Points, in no order, along strands that fork, close into loops and pass close to each other.
In the rows, zero is written as 128.
Points whose rows are less than 94.3 apart are linked; no others are. Some points are linked to none.
z786: [109 136 120 151 132 136 152 110 101 152 129 114 168 140  61 176 119 129
 110 158]
z968: [124 130  61 154  39 185 162 123 159 151  63 176 126 121  93 102 154  69
 117 132]
z433: [111 103  72 149  79 134 202 122 129 168  97 148 143 134 115 137 128 107
  99 159]
z81: [111  92  67 140 101 133 153 125 160 121 139 148  80 152 112  96 135 128
 133 193]
z89: [144 116 198 138 147 156  69 116 128 120 154 108 124 133 120 150 120 132
 126 154]
z701: [120 140 137 135 156  98 174 156 150  78 162 142 134 110 130 146 132 131
 105 112]
z556: [112 142  55 118  72 130 169 126 158 106  57 146 121 106  85 118 135  92
 131 118]
z526: [140 157  90 138 132 107 154  87 156 164 112  97 145 159 140 142 103 186
 111 162]
z539: [117 189 140 120 136 140 120 123 172  97  90 115 135 102  98 134 130 142
  93 129]
z960: [103 153 155 134 142 110 164 181 142  68 155 138 145  98 122 133 146  99
 124  77]
z189: [104 116  68 152  50 177 174 135 162 154  95 161  93 136 114 102 161  90
 108 158]
z636: [147  82  62 135  93 112 115 131  86 102 106 151 116 123  67 115 118  62
 201 117]
z466: [148  89 105 125  81 172 128  92 148 140 111 140 119 138 127 135 124 122
 110 156]
z418: [124 113  59 113  79 116 167 107 180 114  66 148  94 122 128 114 130 117
 121 158]
z132: [167  75 112 141 125 141  93 165  60  92 168 133 108 107  94 124 121  75
 175  89]
z28: [ 94  90  65 122 104  93 170 104 110 138  73 136 129 142 107 115 135 125
 146 154]
z13: [167 126 129 145 105 171 152 107 129 139 148 151 164 122 111 184 115 107
  84 116]
z446: [108 118 188 121 138 106  96 165 145 127 144  73  87 138 158 100 133 146
 146 139]
z266: [123 130 137 101  94 115 154 142 149 119  82  85 117 107 133 157 123 126
 103 102]
z953: [ 99 107  78 104  66 170 139 123 131 124  89 129  95 144 127  96 168 132
 126 105]
z48: [159 186 183  88 203  86  81  94  96 157 138 152 145 115 183 159 115 155
 137 113]
z947: [105 144  98 149  69 178 176 154 166 144 103 115 123 125 104 125 164 132
  68 128]
z367: [119 104  87 148  73 160 167 144 177 140 136 136  80 145 121 115 144 116
 103 175]
z227: [113 179 175  92 162 127 104 146 103 106 125 154 162  96 139 117 125 112
 136  60]
z711: [170 133 175 155 155 105 142 111 139 152 168 102 156 143 176 197 125 166
 100 126]
z442: [151  89  91 115 100 151 112  79 137 146 108 128 116 163 165 108 120 170
 132 151]
z395: [134 107 124 110  61 150 146 123 124 146  69  95 144 115 111 168 122 104
 111  96]
z205: [129 168 109 127 131 125 143 100 166 126  98 109 138 130 119 148 117 165
  89 149]
z622: [173 191 153 127 150 150  89  83 172 134 119 120 142 135 183 141 135 193
  96 114]
z650: [125 175 216 102 195 114  51 123 154 154 133 145 141 108 200  96 135 136
 140 122]
z126: [140 180 222 126 177 139  66 112 160 131 122 137 154 106 187 143 145 139
 122 110]
z494: [132 141  84 125  84 162 158 135 111 112 119 151 172 119  86 141 124  97
 123  69]
z361: [ 91  93 108 137  73 168 155 142 117 163 128  92 121 165 116 124 161 145
 103 138]
z846: [145  98 194 149 142 164  74 142 103 102 175 122 126 121 104 139 134 101
 142 127]
z706: [ 99 152 150 100 126 152 101 133 132 125 107  95 122 140 147 101 148 170
 113 104]
z127: [148 154 122 164 153 130 152  97 156 148 170 132 149 152 117 171 115 160
  85 185]
z925: [102 170 186 139 201 101  81 143 124 155 175 106 141 155 194  68 144 179
 161 120]
z90: [123 145 102 137 144 119 194 138 120 104 158 156 162 116 103 159 126 123
  94 107]
z496: [147 126 175 127 201  71  82 126  92 160 145  86 115 125 158 138  97 160
 145 157]
z818: [149 140 190 156 207  82  90 128 118 150 179  96 132 141 181 137 124 170
 149 143]
z185: [121 158  72 132  75 157 176 142 168 118  77 138 126 102  87 129 146 112
  87 112]
z411: [155  74 175 125 142 146  75 161  74 104 166 125  98 104 125 119 129  88
 164  99]
z821: [137 109 104 147  81 174 142 157  98 114 164 144 150 130  79 136 132  84
 136  84]
z326: [112  73  62 159  91 131 155 100 135 150 108 182 109 151 108  88 145 102
 145 201]
z983: [149 102 189 117 183  88  74 138 101 131 136  97  97 102 129 139  93 120
 148 163]
z935: [154 120 122 101 133 146 128 106 136  93 142 158 124 124 163 132 123 148
 107 106]
z290: [155  73  95 135  57 167 160 126 142 139 121 153 107 122 118 144 121  74
 118 136]
z225: [123 124  93 105 181 104  97  72  54 146 110 146 143 151 130 127 118 173
 156 143]
z525: [136 137 160 151 135 119 151 134 166 128 160  94 142 141 167 147 140 170
  92 120]
z176: [111 145 141 132 158 123 131 124 100 124 143 118 153 131  90 159 120 139
 116 134]
z740: [130 131  64 163  68 139 133 154 129 115 123 142 146 139  33 124 112  57
 175 125]
z798: [129 100 139 104  72 144 145 155  97 126 105  97 133 116 116 156 134  94
 130  59]
z533: [ 98 152  84 145 120 148 161 128 147 101 132 151 135 126  57 121 126 114
 116 164]
z341: [125 114 147  98 108 127  91 123 128 109  85 101  96 112  86 136 100  96
 157 152]
z498: [105 112 111 107 144 115 111 130 113 110 141 114  91 155 144  84 127 173
 152 144]
z813: [ 82 145 187  96 163  99  95 179 122 109 137 120 100 102 138  79 138 107
 154 117]
z76: [105 123  84 103  90 170 147 119 109 117 102 149 141 133 117 112 152 131
 116  88]
z869: [138 118 132 119 157 109  95 112 114 141 146  94 113 162 166 105 109 186
 148 140]
z267: [113 163 100 133 118 163 170 137 113 108 146 156 178 126  92 141 142 124
  95  80]
z714: [ 98 135 145  75 149 114  99 162 100  91 129 142  95 108 128  81 128 113
 159  98]
z41: [133 177 190  97 163  90  86 125 156 165  99  78 129 124 189 108 104 168
 131 120]
z944: [120 219 150 146 181 125 114 102 160 124 147 120 157 148 132 145 144 190
 104 147]
z713: [140  81  98 142 139 130 126  99  99 138 141 133 127 145 110 140 117 140
 130 171]
z146: [144 148 201  94 205  94  74 122  77 171 148 147 151 107 195 134 128 131
 142  93]
z974: [110 162 175 107 158 110 101 150 169  84 125 131 106 100 149 102 130 125
 132 120]
z101: [150 139 153 142 116 152 153 121 154 129 140 120 157 123 137 180 132 137
  72 116]
z654: [120  75 194 136 145 116 100 178  96 128 169  83  93 126 158 120 150 132
 143 120]
z893: [146 101 172 120 142 109  94 136 115 114 123  98 107 103  89 159  90  95
 147 155]
z936: [122  73 113 108  86 116 157 165  84 124 122  98  91 121 114 149 137  90
 147  88]
z673: [ 94 186 129 110 115 146 110 154 164  78  88 114 105  99  79 101 144 115
 129 116]
z643: [139 110 120 126 152 130 125 118  80 109 148 144 141 121 101 148 114 124
 132 118]
z149: [117 128  81  98 154 101 136 128 103  73 122 170 117 106  92 110 105 111
 162 119]
z454: [140 175 151 154 164 145 122 101 164 116 165 138 151 142 123 161 137 164
  91 160]
z428: [135  46  58 181 130 102 174 115  79 173 129 148 128 138 118 125 127 119
 125 191]
z223: [126 123  71 162 101 135 193 101 144 194 105 149 155 147 140 141 112 140
  85 181]
z35: [108 146 118 138 124 115 162 178 123  77 160 130 136 112  66 134 127  88
 139  97]
z245: [140 147 208 107 181  97  82 137 151 105 133 142 123  85 157 128 108 100
 142 128]
z635: [118 101 185 130 124 138 129 164 118 111 160 105 127 124 156 139 155 127
 115  90]
z784: [127 157 224  94 197  98  63 137 145 151 131 163 151  76 179 105 124  80
 149 111]
z507: [165 188 152  97 171 122  92  74 122 140 124 147 146 140 179 161 118 182
 122 113]
z730: [103 150 160 106 113 131  95 165 148  87 110 103  85 104  79 117 124  82
 159 127]
z468: [121  96 130  96 100  95 156 160 129 110 111  90  81 118 142 145 127 119
 131 105]
z779: [ 99 124 122 147  97 155 171 154 141 138 144  99 131 144 113 138 154 144
  82 133]
z203: [127 128 192 121 197 111  89 140  91 129 170 144 138 120 182 121 142 142
 139  98]
z211: [178 132 155 132 171 106 139 104 123 115 168 153 150 117 160 193 115 142
 106 118]
z246: [144 140 189 146 153 135  81 113 164 130 153  88 121 150 142 137 120 166
 121 168]
z949: [145 133 106 144 109 142 158 104 115 144 116 142 176 120  71 183  98  95
 113 132]
z965: [144 103 117 109 111 121 107 106 124 157 114  72 111 170 173  98 109 188
 151 128]
z311: [129 156 163  93 166  97  84 106 110 158 110  93 129 138 160 129  96 172
 137 133]
z954: [172 143 154 167 197 107  99 100 116 147 196 108 132 162 157 152 120 188
 138 162]
z694: [ 86 109 101  98 103 139 131 148 113 108 130 113  76 152 138  87 160 147
 144 115]
z551: [164 141 194 128 185 102 105 116 138 101 151 150 141  99 156 173 112 120
 127 117]
z417: [112  88  81 144  91 131 169 133 126 173 141  92 120 179 152 104 137 173
 122 149]
z452: [ 93 152 200 133 222  95  82 154  79 166 174 119 149 126 172 103 152 152
 150 120]
z716: [162 122  79 163 100 137 170  92 167 192 129 110 139 170 161 126  98 172
 102 169]
z576: [130 140  97 138 101 121 126 175 117  82 142 132 132 120  51 126 107  70
 175  98]
z775: [108  91  68 150  96 119 179 115  97 151 100 148 154 129  75 136 130  90
 137 145]
z400: [136  83  51 140  64 116 149 115 119 119  94 179 120 130  82 105 137  49
 183 121]
z796: [102 167 138  71 174 107 110 147  92  92 129 167 133  98 132  89 115 116
 151  74]
z859: [118 149  69 156  95 150 145 123 133 112 114 164 163 127  35 126 112  80
 145 149]
z792: [119 169 206 125 198  88  73 139 168 178 147 110 146 128 226  70 137 150
 165 117]
z374: [141  85  72 143 131 125 105 155  53  93 142 142 111 114  67 106 125  79
 191 109]
z37: [127  74  53 146  78 125 170 110 131 129 101 196 104 129 107  98 142  67
 157 161]
z946: [130  59  65 163 103 120 172 117 117 179 140 132 114 165 145 101 127 146
 127 180]
z117: [149 202 190 141 167 138  75 112 203 122 111 111 144 119 179 130 148 176
 104 122]
z658: [119 142 197 158 158 112  89 150 172 132 165  67 120 152 171  98 137 169
 146 149]
z166: [147 151 141 108 148 120 122 123 179  79 131 138 114 114 171 119 122 156
 108 120]
z972: [141 135 141 103 136 136 122 128 110  93 135 151 144 107 128 139 116 115
 127  82]
z389: [126 100 164 134  95 151 149 175 109 107 161 110 138 118 124 154 153  96
 123  63]
z615: [ 82 115  86  94 110 106 146 112  92 133  62 115 133 137 110 114 135 142
 148 122]
z310: [127 117  65 176  51 154 189 128 139 164  86 193 153 121  94 121 119  47
 127 148]
z348: [139  95  98 137  59 173 175 161 131 119 151 151 106 127 108 136 146  75
 120  98]
z70: [180 130 123 161 159 129 127  84 129 164 183 126 139 166 146 165 111 182
 108 172]
z285: [143  79  76 176 149 122 159  98  97 161 153 157 136 141 103 145 114 132
 115 200]
z578: [ 84 149 115  78 130 116 113 123 111 129  75 101 119 137 139  97 124 167
 136 115]
z890: [136 103  52 129  76 142 160  94 176 139  84 170 103 143 158  92 137 133
 114 164]
z629: [117 158 174  79 136 116  86 140 150 135  93  97 114 119 194  85 131 161
 124  93]

A piece is all that can be reached along the links. How many separate loops has the piece of each point below (a circle has one, a figure eight two, a Y none), and how many tips (points with one link)?
z576 => loops 2, tips 2
z211 => loops 3, tips 1
z395 => loops 1, tips 1

How many points has the smallest loop of links through each point below? Write - if it is on no loop.
z650 => 11
z76 => 12
z714 => 8
z526 => 20
z949 => 15
z556 => -

Name the points in between on the shortest way along the links from the first point to the second, in order.
z893; z90 => z983, z496, z311, z869, z498, z694, z953, z76, z494, z267
z936; z310 => z798, z389, z635, z654, z446, z658, z246, z89, z846, z411, z132, z374, z636, z400, z37, z326, z81, z367, z189, z968
z796; z13 => z227, z972, z643, z176, z786, z949
z944; z526 => z454, z127, z70, z954, z818, z496, z983, z893, z341, z730, z673, z539, z205
